The views of a scene show one set of named points, each view turned or mirrored, and shifted as a whole, with a little noise and some points left out.

Scene 1
View 1
Kemos: 2  -5  -7  16  22  13  -2  -6  -16  6  -15  -8  -3  5  -17  3  -10  6  -2  -5  -12  -2  4  -8  -15  0  -6  -12  -1  14  -2  -22  -10
Gimug: -11  -3  6  13  17  4  -12  2  -25  -13  7  -15  -15  24  1  16  -8  -6  -1  -18  -20  17  -12  -20  4  -17  9  2  5  -2  10  2  27
Bodok: 2  0  -11  8  16  12  6  -12  -4  -4  -5  0  -12  0  -13  17  -10  -8  9  -19  -10  2  4  -7  -9  3  -4  -4  0  7  11  -24  -19
zer: 0  -12  -4  8  11  10  8  -7  -11  -9  -3  0  -8  17  -8  -6  0  7  10  -3  -4  -6  -1  0  -8  0  -6  -3  4  6  0  -11  -1
Nanof: 2  -7  -12  8  10  13  -3  -4  -8  -3  -10  -8  -7  10  -14  14  -16  -4  9  -5  -14  5  17  -10  0  -5  3  4  6  6  1  -10  -4
sarok: -1  -6  -7  17  28  19  -3  -6  -20  3  -11  -10  -7  10  -20  1  -2  5  -10  -10  -12  -3  -14  -7  -24  5  -15  -14  -1  14  1  -32  -10
Kimu: -9  -11  -5  12  17  12  -7  1  -24  -4  0  -23  -16  31  -7  5  -3  -2  0  -6  -15  11  -7  -13  3  -8  -1  -1  7  -2  8  -2  29
bani: -2  -19  5  -1  10  5  -22  -5  -16  -10  -4  14  -8  18  3  2  -12  0  10  9  -4  8  15  -6  3  -9  12  7  1  -5  -19  6  9
Kur: -3  -16  5  5  6  -1  2  -6  -15  -12  2  3  -9  22  3  -10  -2  8  15  4  -2  2  7  -4  5  -7  4  -1  4  0  -3  6  18
pamak: 2  5  -9  10  14  3  27  -16  3  -5  -1  2  -11  -4  -10  11  -4  -4  17  -25  -3  -4  1  -9  -6  8  -8  -11  -2  11  24  -24  -22
fulu: 7  -15  -12  8  4  11  7  -5  -5  0  -14  -6  -1  13  -12  -3  -12  8  15  9  -7  -5  25  -2  3  -4  1  1  8  9  -4  -4  -2
Bek: -4  -15  -6  5  15  15  -22  -2  -19  -3  -7  -5  -13  22  -8  6  -11  -5  2  4  -12  11  9  -9  1  -7  5  5  4  -4  -12  -2  13
dup: -5  -4  -2  12  15  11  -5  0  -17  -10  2  -14  -11  18  -6  14  -9  -3  2  -16  -19  9  -4  -14  -1  -12  3  2  7  3  9  -6  12
betad: -1  -12  -2  8  14  14  -11  -3  -17  -9  -4  -2  -8  19  -7  3  -5  4  3  -4  -11  2  0  -4  -8  -7  -1  1  4  4  -8  -9  2
fuvep: -3  -5  2  13  13  8  4  -1  -17  -16  6  -11  -10  20  -4  6  -2  5  2  -19  -16  2  -13  -9  -7  -11  -1  -1  6  7  12  -10  8
zim: -2  -12  7  14  20  8  -20  -1  -25  -4  -10  -3  -1  12  -5  1  -12  8  -7  1  -13  5  3  -10  -9  -12  6  -6  0  9  -15  -7  7
Kip: 2  -13  -6  4  9  16  -14  -4  -10  -11  -6  2  -9  15  -8  9  -12  -1  7  -3  -12  3  12  -5  -4  -8  4  9  6  1  -9  -8  -4
vuf: 0  -5  -9  1  20  20  -13  -14  -6  -13  0  14  -17  7  -11  17  -4  -10  5  -19  -8  2  -7  -3  -19  4  -8  2  -1  -1  -1  -29  -26
Mel: -7  -8  -9  10  22  11  -13  -4  -20  5  -8  -15  -17  17  -12  11  -8  -10  -2  -4  -11  15  2  -15  0  -1  0  -5  0  -2  3  -9  16
falan: -6  -4  -1  12  13  3  3  0  -18  -8  1  -16  -12  20  -4  8  -7  -1  6  -13  -15  10  -1  -15  7  -12  5  -1  5  2  13  1  21
dituv: -5  -13  2  3  12  9  -13  -5  -16  -14  1  4  -14  21  1  5  -6  -2  7  -4  -8  8  1  -8  -1  -8  5  5  3  -5  -6  -2  10
lel: -1  -10  0  7  13  6  -5  -7  -13  -6  -5  4  -8  11  -5  2  -7  2  8  -3  -5  3  6  -7  -3  -3  2  -3  1  3  -4  -8  0
sim: -7  -8  8  9  25  6  -22  -7  -24  -5  -4  8  -10  9  -1  6  -7  -1  -6  -6  -7  8  -5  -11  -12  -6  3  -7  -5  2  -12  -12  2
View 2
sim: 6  14  -4  -16  15  4  6  -12  8  -22  -1  9  -17  -16  -4  0  3  11  6  -7  15  -2  -3  6  7  -10  5  -3  7  -15  -10  11  6
Kimu: -15  23  -2  5  11  6  0  3  16  -6  5  4  -5  -32  -1  18  5  2  6  -10  10  -8  6  -1  12  -18  -19  16  5  -16  -2  7  2
Gimug: -14  21  1  -6  23  5  -2  5  12  2  -5  14  -9  -25  -2  22  9  -5  14  -9  13  6  6  5  5  -12  -17  15  2  -20  -11  15  5
Bek: 0  14  2  -4  5  7  11  -4  23  -23  2  7  -4  -19  -6  18  4  4  9  -13  6  -14  0  7  16  -1  -3  4  12  -14  4  8  12
Mel: -4  18  -3  -4  12  8  10  2  9  -10  5  2  -10  -20  -1  4  7  16  3  -15  8  -10  4  -2  11  -9  -7  10  -4  -12  1  12  6
fulu: -3  4  6  13  -16  15  7  0  14  -12  -1  4  -9  -6  -5  12  1  16  7  -15  -10  -14  -7  -4  20  -6  7  -3  11  15  3  -8  16
sarok: -5  20  -16  0  7  10  10  -10  -7  -13  11  0  -11  -15  -6  -14  -1  29  -19  -4  17  -9  -6  -2  15  -27  8  -2  0  -1  -5  3  -12
Kur: -3  7  7  3  -4  9  -11  -8  18  -16  -7  5  -18  -17  -1  17  1  3  21  -4  -4  1  1  -7  12  -15  -8  2  18  -2  -9  -6  19
Nanof: -2  12  2  1  0  18  14  8  8  -5  -2  8  -2  -7  -8  11  5  15  2  -13  -1  -10  -3  3  17  -2  6  1  3  4  3  8  11
bani: 8  5  8  -11  2  7  3  -10  25  -30  -6  11  -12  -14  -5  20  4  1  22  -9  0  -4  -1  5  13  1  2  -4  21  -10  -4  5  23
Kemos: -3  14  -8  2  3  9  14  -4  -2  -10  5  3  -13  -10  -5  -8  2  26  -8  -13  9  -12  -8  -1  15  -15  11  -3  -1  5  -3  3  -1
Bodok: 2  12  -4  -7  6  27  11  6  -8  0  -3  1  -5  -3  -9  -4  3  26  -8  1  -2  4  1  -2  13  -9  10  -2  -5  8  2  11  4
betad: -2  13  -3  -2  3  10  4  -8  11  -16  0  8  -7  -16  -7  11  -1  7  1  -4  10  -5  -3  4  14  -13  2  -2  13  -4  -5  4  5
zer: -4  11  -1  5  -5  17  -3  -8  5  -14  -1  1  -11  -14  -6  4  -2  15  0  1  -1  -1  -2  -6  15  -21  1  -3  13  6  -4  -4  6
dituv: 2  11  2  -8  7  12  0  -6  16  -17  -5  8  -9  -17  -7  18  2  2  12  -1  4  2  3  3  11  -8  -3  2  14  -11  -4  9  12
dup: -11  19  -2  -1  14  11  4  5  6  3  -3  11  -5  -19  -6  17  5  4  4  -7  9  1  2  4  10  -12  -6  9  2  -8  -6  12  2
zim: -3  12  -1  -4  9  -3  8  -11  13  -19  0  15  -17  -16  -4  7  3  9  9  -18  17  -12  -10  8  12  -9  7  -2  11  -9  -11  4  7
pamak: -1  10  -3  -4  2  34  1  8  -19  10  -8  -5  -12  1  -6  -11  2  31  -6  7  -10  15  4  -15  9  -19  5  -2  -11  17  -3  4  5
Kip: 2  11  1  -5  0  16  10  -2  13  -16  -3  10  -2  -9  -11  15  1  7  4  -4  3  -6  -4  8  17  -3  8  -5  15  -1  2  8  10
falan: -14  17  4  4  11  9  -2  7  10  4  -5  8  -11  -21  -1  18  7  3  14  -12  4  1  4  -3  8  -13  -14  13  0  -7  -7  6  8
View 3
fuvep: -5  8  -7  -5  -11  2  8  11  11  -3  -5  -18  -5  7  5  4  -2  -4  0  -18  -3  6  -1  -14  6  -12  8  1  5  -10  11  -18  -4
Bodok: -7  13  -14  -3  -15  0  -2  14  8  -2  -9  1  9  1  0  16  -13  6  5  -25  -2  1  9  -3  9  -9  -8  -16  -5  -23  12  16  -7
sim: 0  3  -3  20  1  0  12  0  0  1  5  -6  0  4  15  1  -1  -11  6  -19  -10  16  10  -10  5  -4  -11  3  -8  -4  21  1  -10
dup: -11  11  -10  1  -5  -6  2  11  6  -10  -2  -17  -5  2  12  6  -2  5  3  -14  -9  8  7  -18  2  -8  4  0  -2  -7  13  -16  -3
dituv: -2  4  -6  9  -3  -3  6  11  5  -4  -6  -14  -6  12  10  0  4  -4  2  -6  -6  15  0  -17  2  -11  -7  1  -11  -2  8  -1  -5
falan: -10  8  -8  -8  -11  -6  1  8  3  -11  -3  -24  -8  4  12  9  1  6  1  -10  -10  4  -2  -20  -6  -9  -2  6  -2  -1  12  -17  3
zer: -2  7  -5  -2  -16  1  9  5  6  1  -11  -7  4  9  -13  2  -3  -11  -1  -9  1  7  -6  -6  3  -15  -5  -4  -6  -5  14  6  4
Mel: -14  10  -13  0  -5  -12  4  3  -4  -6  3  -10  1  -6  11  10  -8  2  7  -5  -15  11  14  -15  -3  -4  -10  2  -7  -1  25  -6  2
Kemos: -8  10  -5  8  -14  2  6  -3  -1  -3  0  3  12  -7  -11  6  -15  -6  5  -26  -6  0  8  -1  6  -6  -4  -7  -2  -11  27  4  3
Gimug: -9  6  -10  0  1  -6  4  11  5  -10  2  -28  -13  4  28  6  5  5  3  -11  -15  12  6  -25  -2  -6  1  9  1  0  12  -26  -6
fulu: -11  10  1  8  -18  -7  -4  1  -2  -15  -14  -6  7  4  -24  -1  -2  3  -2  -9  -1  0  -10  -10  -3  -12  -8  -8  -19  2  12  14  15
Kimu: -12  9  -12  -7  -5  -11  7  6  1  -6  0  -21  -7  0  9  4  -2  -2  3  2  -13  14  6  -21  -4  -9  2  8  -1  5  21  -26  7
pamak: -3  9  -13  -19  -28  9  1  13  11  2  -13  -5  8  6  -2  27  -13  7  3  -31  1  -10  -4  3  7  -14  -12  -15  0  -30  6  18  -8
Nanof: -14  13  -8  9  -9  -9  -8  9  1  -14  -8  -5  4  1  -4  5  -6  10  3  -15  -6  3  6  -13  2  -7  -5  -11  -14  -7  13  7  3
vuf: -1  12  -18  7  -6  -1  6  19  13  7  -8  9  6  8  4  8  -12  -9  8  -18  -1  17  19  -2  18  -10  -7  -17  -7  -24  13  19  -17
Kip: -7  10  -6  18  -4  -7  -1  10  4  -10  -8  -4  1  7  -3  -4  -1  0  3  -10  -4  14  6  -14  5  -9  -3  -9  -17  -3  11  10  -1
bani: -4  1  2  27  2  -8  3  4  -3  -9  -6  -12  -5  14  7  -9  10  -3  3  0  -9  20  -3  -19  -4  -9  -17  2  -25  10  8  11  -1
betad: -4  7  -5  13  -5  -3  7  5  3  -4  -4  -6  0  6  -2  -4  -1  -8  2  -10  -5  13  4  -13  4  -10  0  -3  -8  -2  16  -3  1
lel: -5  5  -4  9  -9  -2  5  5  1  -4  -7  -7  1  8  1  3  0  -3  3  -13  -6  8  -2  -9  1  -10  -11  -2  -11  -4  13  8  -2
View 4
Kip: -9  1  7  7  -7  -8  -8  0  -14  15  -3  14  11  -5  -5  1  3  8  1  -4  6  -10  0  2  -4  -5  3  -12  -3  -8  0  6  11
falan: 1  14  -9  -5  1  -4  8  -1  -18  5  -17  16  -5  3  -11  -5  22  -5  -11  7  6  -1  -1  -15  0  0  -12  -4  -3  -8  8  5  6
zim: 4  16  11  6  -11  6  1  9  -13  7  -6  15  0  4  -8  -2  -4  5  0  9  -5  -3  -4  -14  -6  -5  3  -17  0  2  -5  3  8
Bek: -13  6  9  4  -4  -10  5  6  -12  17  -10  3  0  0  -13  1  4  13  -8  1  0  -10  -8  -5  -7  -2  -1  -18  2  -8  -4  1  8
sim: 1  15  16  11  -10  -5  3  11  -17  4  -2  7  4  4  -9  -6  0  -1  1  1  -5  -6  -2  -14  -1  -12  4  -9  -4  3  -16  15  4
Kur: -10  10  9  4  0  -8  6  -1  -10  -3  -15  18  0  0  -2  -6  18  -4  -4  8  16  4  -7  -9  -12  9  0  -13  -9  -22  -5  2  16
bani: -17  9  20  11  -12  -6  1  0  -15  6  -10  11  -1  2  -5  1  11  13  -3  1  10  -8  -9  -3  -11  -2  6  -29  -9  -15  -11  3  18
sarok: 14  7  5  5  3  -8  -1  18  -2  11  2  12  23  -8  -7  -8  -18  -16  7  6  -12  1  6  -15  1  -4  5  18  7  8  -1  12  -4
Nanof: -9  -1  -5  2  -7  -4  -3  0  -15  19  -7  15  15  -13  -8  3  7  5  -1  -1  3  -7  -5  -3  6  -6  2  -2  -2  -6  11  4  9
vuf: -3  -2  13  13  -2  -23  -13  6  -15  14  8  9  26  -6  -5  -6  -4  -7  9  -17  2  -13  12  1  7  -15  6  11  -5  1  -11  26  2
Bodok: -3  -2  -3  5  -5  -13  -5  2  -17  15  1  16  30  -15  -5  -4  6  -11  6  -8  2  -5  2  -6  15  -13  7  17  -8  -2  5  20  4
pamak: 0  -2  -8  5  0  -14  -4  -3  -17  4  -1  24  36  -21  1  -10  16  -28  9  -5  9  6  3  -10  19  -11  8  29  -17  -7  8  24  7
fuvep: 10  11  -4  -1  5  -10  -2  1  -16  3  -9  20  2  6  -8  -10  12  -13  -5  2  8  -3  12  -12  -2  0  -12  6  -2  -3  4  14  2
Gimug: 2  19  -4  -5  0  -10  9  1  -27  6  -15  7  -15  14  -18  -7  25  -1  -17  0  3  -10  5  -17  2  -9  -20  -7  -2  -1  -2  12  0
zer: -2  4  6  5  4  -11  -3  4  -4  3  -6  19  16  -7  0  -8  2  -12  4  5  9  3  2  -8  -8  8  3  4  -3  -13  1  8  10
lel: -6  6  9  7  -6  -7  0  3  -13  5  -7  16  11  -5  -4  -4  8  -3  2  2  6  -2  -4  -9  -2  -3  5  -6  -7  -10  -3  9  11
Kemos: 6  6  2  5  -5  1  -1  11  -7  12  -2  16  23  -14  -7  -3  -10  -8  7  7  -8  1  -4  -13  5  -6  8  7  2  3  5  8  3
betad: -1  8  8  6  -2  -7  -3  4  -10  8  -6  13  7  1  -6  -3  0  0  -1  2  4  -5  3  -6  -8  0  0  -7  0  -6  -3  7  8
fulu: -13  -2  -1  2  -4  0  -3  -1  -3  12  -9  22  20  -18  -1  4  4  3  4  8  9  4  -13  -3  -5  7  10  -7  -4  -18  15  -4  18
dup: 6  13  -5  -3  0  -6  2  3  -22  11  -10  12  -2  5  -14  -6  13  -3  -9  1  0  -8  6  -14  3  -7  -12  -1  1  3  4  11  0
View 5
Bodok: -7  -1  5  4  1  4  -6  -11  1  -7  5  22  14  -11  1  -2  5  -10  11  23  -14  4  -26  -12  24  -15  -7  -16  18  12  0  -7  6
Mel: -12  3  -1  -3  -6  13  4  24  -8  -8  -2  10  6  -2  -14  -15  6  -16  8  11  -2  8  -22  -4  7  -11  5  -6  8  -4  8  -5  12
dituv: -4  0  9  3  1  20  2  9  -3  -1  -7  8  0  -2  -7  -10  -1  -3  3  11  -5  -11  -4  -3  10  -5  14  1  8  -2  13  -8  16
zim: -11  -12  8  2  -1  14  -8  30  -12  -5  0  2  2  -4  -13  2  5  -12  10  14  -5  -8  4  -12  14  3  10  -1  13  1  7  -12  7
fuvep: -7  -4  9  -8  6  1  7  5  -7  8  -7  19  5  -11  3  5  2  -10  2  8  -5  4  0  4  1  -7  2  -5  17  6  1  -5  11
vuf: -19  1  4  15  -1  9  -11  -11  6  -10  6  22  8  -14  -2  6  -6  -4  9  21  -19  -3  -14  -7  29  -18  -7  -17  7  11  20  -7  18
Kur: 7  -2  9  -9  8  19  3  5  5  -4  -14  12  -1  5  -5  -10  6  -9  0  10  -2  -11  2  -8  2  2  27  11  15  2  6  -13  10
fulu: 6  -11  2  -6  3  11  -7  1  -2  -21  -9  7  3  -4  -2  -17  9  -7  -4  16  -4  -1  -17  -22  22  8  23  1  24  12  -5  -20  -2
Nanof: -3  -7  4  2  -2  10  -1  3  -11  -10  -3  6  8  -9  -4  -16  5  -5  1  18  -5  0  -25  -13  22  -4  6  -8  17  6  -3  -10  3
falan: -2  1  9  -11  4  10  14  12  -11  8  -9  12  5  -3  -4  -13  8  -11  5  7  2  3  -12  3  -3  -7  7  0  16  -5  -5  -3  9
bani: 1  -3  11  9  -1  31  -3  12  -3  -7  -8  -2  -2  3  -14  -15  1  0  3  15  -3  -25  -3  -12  17  3  25  7  7  -5  14  -14  13
zer: -1  -5  2  -6  5  5  -7  -1  7  -11  -6  20  3  -6  -1  0  2  -12  0  13  -11  3  -4  -10  12  -2  16  1  18  15  7  -16  9
Gimug: -11  2  13  -6  1  14  18  20  -16  18  -7  8  4  -5  -6  -9  3  -8  7  5  4  -2  -5  12  -8  -11  1  -3  8  -12  3  4  15
pamak: -1  1  7  -6  10  0  -5  -27  14  -3  4  34  18  -7  7  3  12  -17  14  26  -16  7  -26  -14  17  -18  -7  -12  26  16  -8  -7  3
Bek: -8  -3  3  4  -6  20  0  22  -10  -11  -6  0  0  -3  -14  -17  0  -4  0  10  -1  -5  -12  -7  15  -1  16  -1  6  -3  13  -11  13
sarok: -20  -9  -4  -4  -2  -7  -16  17  0  -16  8  24  8  -12  -7  14  4  -24  12  15  -16  19  -6  -10  16  -9  -6  -13  15  18  10  -14  10
Kimu: -8  2  3  -11  -1  8  13  25  -11  0  -11  11  0  -3  -6  -13  3  -13  -1  1  4  13  -9  8  -6  -8  12  0  9  -3  7  -5  15
lel: -3  -4  7  1  3  15  -5  5  0  -7  -3  11  4  -2  -7  -5  6  -9  7  16  -8  -8  -9  -12  16  -4  12  -1  15  5  7  -12  9
Kemos: -11  -11  0  -2  0  0  -14  15  -4  -15  6  15  9  -8  -8  4  8  -19  12  19  -12  9  -13  -17  21  -2  0  -10  20  14  1  -14  3

In a view up to two points have been moved. Name them for each view, in the order of its rows, or write none.
view 1 => none
view 2 => Mel
view 3 => dituv
view 4 => falan, dup
view 5 => none
